Points, in no order, along strands that fork, close into loops and pass close to each other.
In the rows, zero is written as 128.
Points whose rows are less than 96.4 apart are linked; no others are. Some points are linked to none.
<1038>: [117 105 153 147  79 133 145 119 131 115 124 106 106  86 126 100 133 128
 175 124 131 190]
<919>: [105 117 153 142 193 124  40 164 120 183 141 149 159 132 118 153 167  75
 174 138 114  80]
<119>: [104  69 121 161 113 160 126 160 104 150 105 130 146  92 114 140 130 119
 137 157  70 170]
<862>: [113 132 152 107 101 144 129 145 151 210 116 139 152 119 138 135 107 113
 115 151 102 122]
<900>: [111 111 125 185 194 144  96 194 104 127 119 132 166 108 131 170 144 107
 139 130  83 108]
<204>: [ 83  91 123 128 112 164 107 181  96 186  89 136 137  86 126 158 121 112
 127 162 113 108]
<912>: [144 126  83 136  89 143 153 144  99  67 124 147  69 168 111 111 103 142
 131 141 167 155]
<263>: [151 157 155 143  94 142 163 125 166 144 133 160 132 136 154  88  92 108
  97  95 117 182]
<945>: [ 98 129 122  52 161  98 149  38  91 132  87  81 115  96 142 124 150 104
 171 146 158 104]
<782>: [115 130 146 156 194 129  59 163 135 159 155 132 141 125 141 167 171 105
 144 101 111  84]
<1004>: [188 147 149 177 144 121 131 143 154  82 170 154 131 194 117  96  99 149
  90 117 118 124]
<637>: [160 147  94  89  92 122 184  84 119  76 104 146  86 158 144 125  84 154
  97 138 163 154]
<988>: [135 122 104 100 133 154 160 141  89 134 108 179 159 125 138 123  97 132
  59 152  97 159]
<686>: [122 125 134 162 127 156 113 125 132 137 149 145 126 122 125 111 117 140
  92 136 104 142]
<598>: [165 161 153 126 120 149 155 106 168 127 164 167 119 153 131  77  88 132
  64 106 148 148]
<287>: [143 136 103 174  96  77  82 145 134  83 127 101 109 187  88  99 152 157
 186 111 129 130]
<390>: [131 123 119 159 131 159 100 139 105  88 155 157 109 140 126 108 128 155
  89 146 117 132]
<86>: [118 116 134  55 146 122 150 118  96 171  78 155 185 131 128 124  76 114
  81 159 121  85]
<691>: [150 164 147 131 139 125 126 105 166 129 191 133 129 163 132 128 136 148
  89 122 135 108]
<239>: [165 169 120 162 123  79 120 155 152  96 144 103 149 174 123 165 139 155
 130 115 124 107]
<1067>: [135 132  88 144  98  66 149 124 114  81  87  70 132 133 120 159 144 150
 174 137 145 122]
<563>: [168 185 159 133 132 103 155 152 195 130 171 130 149 134 165 184 171 129
 122  79 143 122]
<437>: [117 106  81 107 140 106  91 142 102  78  98  82 109 106 123 213 171 116
 168 121 198  83]
<25>: [106 127 140 150 156  99  94 133 112 126 145  71 140 113 124 122 169 138
 164 129 114  88]
<470>: [ 86 104 101  95 142 148 129 113  97 146  82 115 119  59 142 157 120 107
 120 148 128 125]
<88>: [123 108 129 167 202  93 132 158  70  98  94 142 187 141 136 172 112  94
 129 128 107 112]
<923>: [128 158 165  99  70 125 162  70 184 159 142 103 125  92 158 108 147 102
 134 100 154 168]
<328>: [139 166 153  79 121 154 145  80 163 171 158 139 137 126 149 123 121 109
  97 118 127 130]
<861>: [115 107 132 149 194 113  95 157  45 140 102 144 182 127 134 151 105  77
 129 143 102  97]
<450>: [133 131 142 154 143 111 179 166 145 147 102 133 189 112 158 165 106 104
 125 110  86 162]
<231>: [153 154 137 128 114 129 175 125 180 116 144 141 124 112 168 169 115 126
  90 105 140 168]
<865>: [111  83 157 122 134 119  82  89 154 142 149 105 155 145  74  28 129 130
 106 146 104  82]
<1024>: [118 118  98 145 154 147 151 135  89 102 114 154 158 128 143 150 107 124
  95 145  81 141]
<979>: [126 120  91  95 120 137 163  93 103  96  99 117  91  88 157 157 112 148
 108 144 146 134]
<984>: [159 128 133 170  89 106 150 159 157  85 132 131 120 135 118 155 149 152
 162 109 138 172]
<108>: [151 137 147 145 105 129 175 116 139 129 124 157 166 141 142 100 101 123
 102 131  95 175]
<540>: [166 117 139 166 153 141 124 159 123  80 165 165 111 195  97  60  99 156
 100 123 123 126]
<446>: [118 124 148 150 134 113 115 115 130 148 138  87 160 109 116 117 142 135
 143 138  92 114]
<109>: [151 142 133  74 148 101 182  94 157 122  92 129 109  79 178 196 136 113
 124  91 177 136]
<333>: [127 147  83 126 151  67 101 143  98  93  98  95 138 143 115 213 174 120
 164 115 178  89]
<794>: [100 134 148  83  81 134 134  64 169 178 135 100 115  85 138 108 150 110
 150 129 145 155]
<93>: [103 100 149 138  84 154 131 115 103 168 110 120 112 122  91  27  95 125
 150 142 114 149]
<439>: [121 144 169 121 174  69 121 133 127 159 132 112 168 108 149 149 154  94
 171  98 127 115]
<105>: [107  90 106 130 162 136 113 171  55 147  86 146 175 113 126 135 100 101
 113 161  84 105]
<352>: [136 127 115 100 158 138 178 118 154 106 106 141 109  79 167 217 119 122
  95  95 171 141]
<1149>: [ 86  89 126 137  74 119 140  83 120 113 105  75 100  73 124 110 143 142
 179 146 141 161]
<62>: [ 97  89 130 152 109 177 108 147  95 150 127 154  90 123  93  51 115 132
 161 132 105 170]
<200>: [125 125 137 136 133 191 165 162 127 132 150 150  79 148  95  50  99 143
 131 102 118 164]
<296>: [143 144  84 160 101 139 121 153 132  83 111 131  63 180  93 124 117 130
 162 117 164 157]
<1141>: [135  80 138 180 116 160  94 173 156  96 142 147  94 115 111 162 153 156
 157 106 138 156]
<372>: [101 135  95  69 134 121 130  59 107 110 116  64  94 115 144 149 169 135
 170 154 164  85]
<980>: [163 157 110 111  92 124 181 101 150  89 124 149  92 122 180 164 102 139
  86 118 162 158]
<677>: [139  95 106 151 178 129 156 159  77  81 107 134 167 146 137 171 128 124
 120 149  87 121]
<291>: [ 95 123 140 132 161 122  73 116 139 156 155  78 132 108 119 122 198 126
 188 121 116  77]
<1011>: [130 128  97 119  67 127 134 106 158  92 125 107  70 118 104 154 118 135
 161 118 205 156]
<524>: [125 152  81 139 105  70  96 134 112  80 109  83 137 163 102 175 157 146
 149 128 147 105]
<388>: [126 140 148 132 168  99 142 148 140 132 136 106 160  94 148 178 147 112
 142 106 138 126]
<308>: [126 127 111 163  81  94  96 133 142  91 135  92  69 135  98 114 156 159
 183 123 166 122]
<139>: [121 128 168 109 168  89  68 134 138 183 131 167 178 111 135 177 165  69
 194 136 152 128]
<142>: [ 90 119 160 121 179 120  48 147 143 179 148 129 147 103 105 136 197 101
 212 111 124  87]
<713>: [ 99 104 123  97 132 171  61 151  95 187 127 146 144 124 119 114 132 127
 102 160 108  82]
<658>: [138 147 144 148 159 117 106 136 170 138 181 119 125 131 146 148 158 145
 120 124 115 102]
<248>: [104 128 131 105 119  79 160  60 104 126  91  46 151  90 132 106 138 127
 168 137 121 120]
<226>: [152 155 154 166 101 148 168 138 156 111 148 144 103 145 133  87 101 126
 138 102 141 166]
<976>: [111 134 138  61 132 101 160  27 108 128 111  56 140 117 130  93 133 126
 137 148 130 102]
<417>: [142 134 128 176 176 116  64 181 138  90 172 125 135 166 128 156 154 161
 114 117 100  68]
<942>: [123 129 132 128 124 161 119 100 121 130 172 132  83 138 103  42 102 139
 102 123 153 121]
<60>: [158 143  75 158 114 124  85 152 111  68 126 143  73 225  75  93 107 138
 143 110 144 129]
<375>: [126 137 141 151 148 130 101 144 137 157 150 123 152 128 133 131 131 131
 102 120  81 116]
<1145>: [ 86 123 144 110  82 111 137  75 138 149 123  68 117  67 136 119 161 132
 168 129 143 147]
<1075>: [161 167 147 112 127 149 125  87 167 125 198 152 107 171 124  89 117 140
  68 127 158 107]
<732>: [122  96 142 157 125 109 164 158 100 149 100 122 190 142 116 134 109 121
 141 147  40 165]
<774>: [131 140 146  79 114 166 129 158 152 223 147 170 154 120 143 138 102 121
  90 156 120  98]
<992>: [142  89 153 168 144 136 138 142 110  99 140 153 137 174  91  79 116 148
 126 139  92 153]
<553>: [125 141 152 130  68 120 174  82 159 124 124 116 105  97 144  99 118 121
 147 109 160 176]
<944>: [150 125 168 114  89 119 155  83 157 160 125 130 182 145 114  45  87 104
  94 129 113 138]
<1017>: [148 137 110 167 115 101  79 142 123  73 134 115 101 222  75  76 122 158
 161 116 149 104]
<175>: [143  83 129 171 140 153 120 153  81  89 138 150  84 188 100  79 134 147
 155 145 116 136]
<805>: [130 138 113  56 146 139 148 145  86 160  89 172 165 129 142 128  82 133
  49 161 125 116]
<596>: [137 138  75 117  66 140 143 107 123  79 106 145  50 140 128 140 106 135
 137 141 195 154]
<569>: [117 129 154 142 161  99 151 176 149 145 109 124 178  85 136 174 135 100
 147  91 103 156]
<480>: [133 155 126 153 183 137  76 152 139 121 173 118 127 142 140 169 162 136
 118 121 117  73]
<128>: [130 129 164 118  93 125 127 123 146 185 114 127 176 141 118  84  97 125
 115 147  99 118]
<597>: [141 127 144 147 120 172 170 174 149 120 152 167  68 131 120  96 107 139
 147  95 140 178]
<202>: [149 167 132  97 126 151 138 127 165 168 168 168 153 137 150 142 107 115
  46 129 110 134]
<522>: [122 119 139 133 137 172 142 131 122 120 159 139 101 150  71  10  89 147
 112 106 141 131]
<537>: [102 100 105 148 132 159 113 183  89 163  91 162 165 107 130 151 114 119
 117 160  82 131]
<1101>: [136 134 100  96 113 119 192  67 109  83  88 126  93 115 160 135  88 162
  84 142 132 135]
<793>: [176 160 144 185 132  87 102 156 175  94 161 132 140 185 132 125 121 170
 120 116 109 112]
<503>: [133 169 124  73 136 164 134 146 156 191 145 190 144 120 144 172 105 105
  77 126 120 136]
<690>: [128 162 126  44 129 144 167  74 166 182 115 147 125 113 164 141 119 109
  90 125 133 128]
<585>: [149 144 119 181 149  91  83 191 143  83 141 105 147 168 124 172 161 162
 147 111 110  92]
<67>: [121 116  67 107  83 158 134  90  95  79 108 123  63 122 140 150 126 150
 110 166 173 138]
<1005>: [149 134 135 125 126 122 187 143 142 148  98 145 174 127 174 134  91 115
  91 120  87 166]
<744>: [114 113 124  67 101 144 134 108 109 174 117 134 166 126 114  89  95 128
  69 173 123 101]
<814>: [140  88 117 152 125 186 121 162  64  74 153 170  85 171 111  87 132 153
 111 147 129 134]
<490>: [ 89 100 116 132 126 176  60 183 107 190 112 147 122  88 120 128 137 119
 119 157  98  82]
<1036>: [134 150 129  65 132 131 195  81 168 159 104 127 113  77 182 171 130 113
 100 105 145 151]
<322>: [141 158 119 118 154 139 162 135 156 137 146 150 129 106 170 193 129 116
  77 107 140 135]
<329>: [117 129 155 116 128 158  75  85 152 160 186 133  81 147 104  34 126 145
 131 117 149 120]
<1144>: [105 120 102  87 150 115  95  91 101  99 116  77 101 116 131 185 198 111
 192 139 188  69]
<786>: [105  60 136 179 113 165 102 159 123 135 122 141 101 111  99 105 142 126
 165 136  95 174]
<564>: [113 126 131 121 110  56 176  99 101  97  79  60 154 104 139 133 150 145
 183 129 131 121]
<229>: [146 137 108 142  61 100  92 125 169  98 133 114  83 125 100 145 153 156
 162  94 182 150]
<1095>: [128 151 148 108 188  96 104 128 148 156 159 147 154 103 133 170 190  89
 191 104 147 113]
<416>: [100 105 101  89 132 147 135  88  76 134 110 120 148 117 119 101 107 128
  65 166 114 114]

A piece is two or more points that can be reached from each other along the links. Count, over all rows, the pieces, the separate loops (a circle has one, a figure eight two, a Y none), the forks (points with three links) and the tips (points with one).
pieces: 5
loops: 5
forks: 6
tips: 6

A tip is a point with one link. Name the tips that can be reached along the links from each point below, in the order of the rows.
<204>: <93>, <713>, <416>
<598>: <139>, <329>
<60>: <944>
